Points, in no order, along strands that fork, close into loops and pass close to each other.
In the rows, 128 means zero.
Two points are linked if the straight distance between their rows is under 48.6. Some points are linked to none.
tib: [122 113 115  99 139 189 155 131]
Lev: [126  94 128 111 167  88 136 186]
Tida: [155 108 127 103 143 125 154 132]
fadag: [138  89 170 118 135 118 108 142]
Doke: [155 181  87 137 130  75 136 110]
viz: [124 117 135 127 107 165 141 104]
nedo: [151 145 115 132 140 106 121 116]
Tef: [112 162 127 140  75 143 167  79]
Kog: [ 85 161 141 119 132 200 146 114]
ropi: [116 162  81 174 126  82  94 136]
fikuv: [144  98 163 120 116 125 122 120]
lak: [166 190  71 140 124 120 112  78]
dedak: [ 92 139 140  77 132 173 197 147]
neza: [130 104 179 130  73 123 113  96]
bak: [110 131 114 175 138 114  54 144]
Nifin: [159 122 126  99 120  91 183 125]
gurap: [149 126 141 134 128 113 120 114]
gerit: [110 154 123 121  94 152 179  98]
rulo: [ 77 123 174 110 132 204 145 131]
retiv: [131 153 129 162 125  94  84 114]
fabo: [110 121 122 129 144 231 109 116]
rolal: [145 127 117 103 107 125 184 110]
tudov: [139 133 116 148 168 135  72 138]
muru: [138  90 128  94 140 173 160 138]
rufe: [104  98 103 161 128  96  92 180]
tudir: [140 139 117 118 103 135 171  95]
nakav: [104 193 106  84 130 184 171 131]
Nozo: [ 74 151 175 111 131 199 149 123]
bulaz: [152 174  82 119 137  65 153 130]
moma: [ 99 134 148 118  88 157 183 110]
munu: [141 153 125 131 119  52 154 128]
nev: [142 101 127 140 149 201  79 109]
gusa: [121 124 118 132 133  61 145 167]
per: [111 116 128 136 116  52 141 171]
nat: [152 139 125 107 127  57 178 143]
Bobo: [123 101 173 138  83 153 103  97]
rezu: [132 108 136 116 149  80 139 170]
zotud: [143 132 101 124 176 110 116 156]
bana: [ 90 119 180 134  74 164 140 104]
Rifu: [151  76 152  96 157 141 140 157]
Sar: [ 93  96 122 157 114  87  87 177]
Pali: [108 138 129 167 118  93  60 134]
zev: [128 141 146 142  67 129 153  84]
metik: [146 108 134 135 168 146  75 133]
Sop: [148 151 126 158 122 112  87  94]
fede: [150 101 138 137 165 174  64 121]
rases: [124 158  92 155 143  88 105 138]
Beve: [118 114 156 135 121  79 102 151]
Volud: [ 94 122 167 124  81 158 170 110]
Rivid: [121 130 117 163 159 126  62 142]
bupaz: [117  81 166 112 115 178 145 129]
vod: [123 112 172 134  68 121 142  93]
sefus: [125 107 116 136 146 223  94 111]
felo: [127 175  80 115 113 177 155 102]
Losi: [134 128 148 139 127  85 114 141]
zef: [100 112 148 145 105  70  97 160]
saru: [138 102 144 127 159 122 101 147]
dab: [102 138 115 109 136 204 147 123]
zupuf: [160 182  84 154 135 129  90  78]
zese: [126 120  77 126 182 108 118 186]
Fuga: [145  82 136  89 184 109 147 187]
Nozos: [144 141 138 138  84 101 149  86]
komap: [155  70 152  87 167 123 153 164]
Zud: [146 151 132 143 106  74 134 103]
vubot: [103 109 172 139  76 168 120  98]
kebuz: [146 172  69 111 147  64 153 151]
Rigo: [153 156 111 156 122 134  95  82]
tebu: [146 116 122 121 173 120 114 152]
rar: [169 181  82 125 127 102 133  94]
Vusa: [113 114  88 150 154  99 112 176]
Tazu: [141 153  90 135 161  97 120 140]
bonu: [141  80 148 104 134 166 147 132]
der: [ 94 102 162 111 127 204 150 133]

A piece is two or more points that can be reached from each other along the links. Count, over all rows, the pieces, the separate loops (a circle has one, a figure eight two, a Y none), the forks (points with three links) and the tips (points with one).
pieces -> 3
loops -> 5
forks -> 8
tips -> 4

A fork is a point with three links, a tip a point with one. Leave the first point through the second and follow the links. Name the first fork or tip that comes.
rulo / der -> bonu
Sar / rufe -> zotud
rolal / Nifin -> zev
sefus / nev -> metik
Nifin / rolal -> gerit
zef / Beve -> gurap
gurap / fikuv -> saru
komap / Fuga -> per
zupuf / lak -> kebuz

Name the points in between on the shortest way along the links from the first point to the second, in order.
Tazu / Sar -> zotud > zese > Vusa > rufe
moma / vod -> gerit > Tef > zev
Doke / Sop -> rar > lak > zupuf > Rigo
per / Lev -> gusa > rezu
zupuf / bak -> Rigo > Sop > retiv > Pali
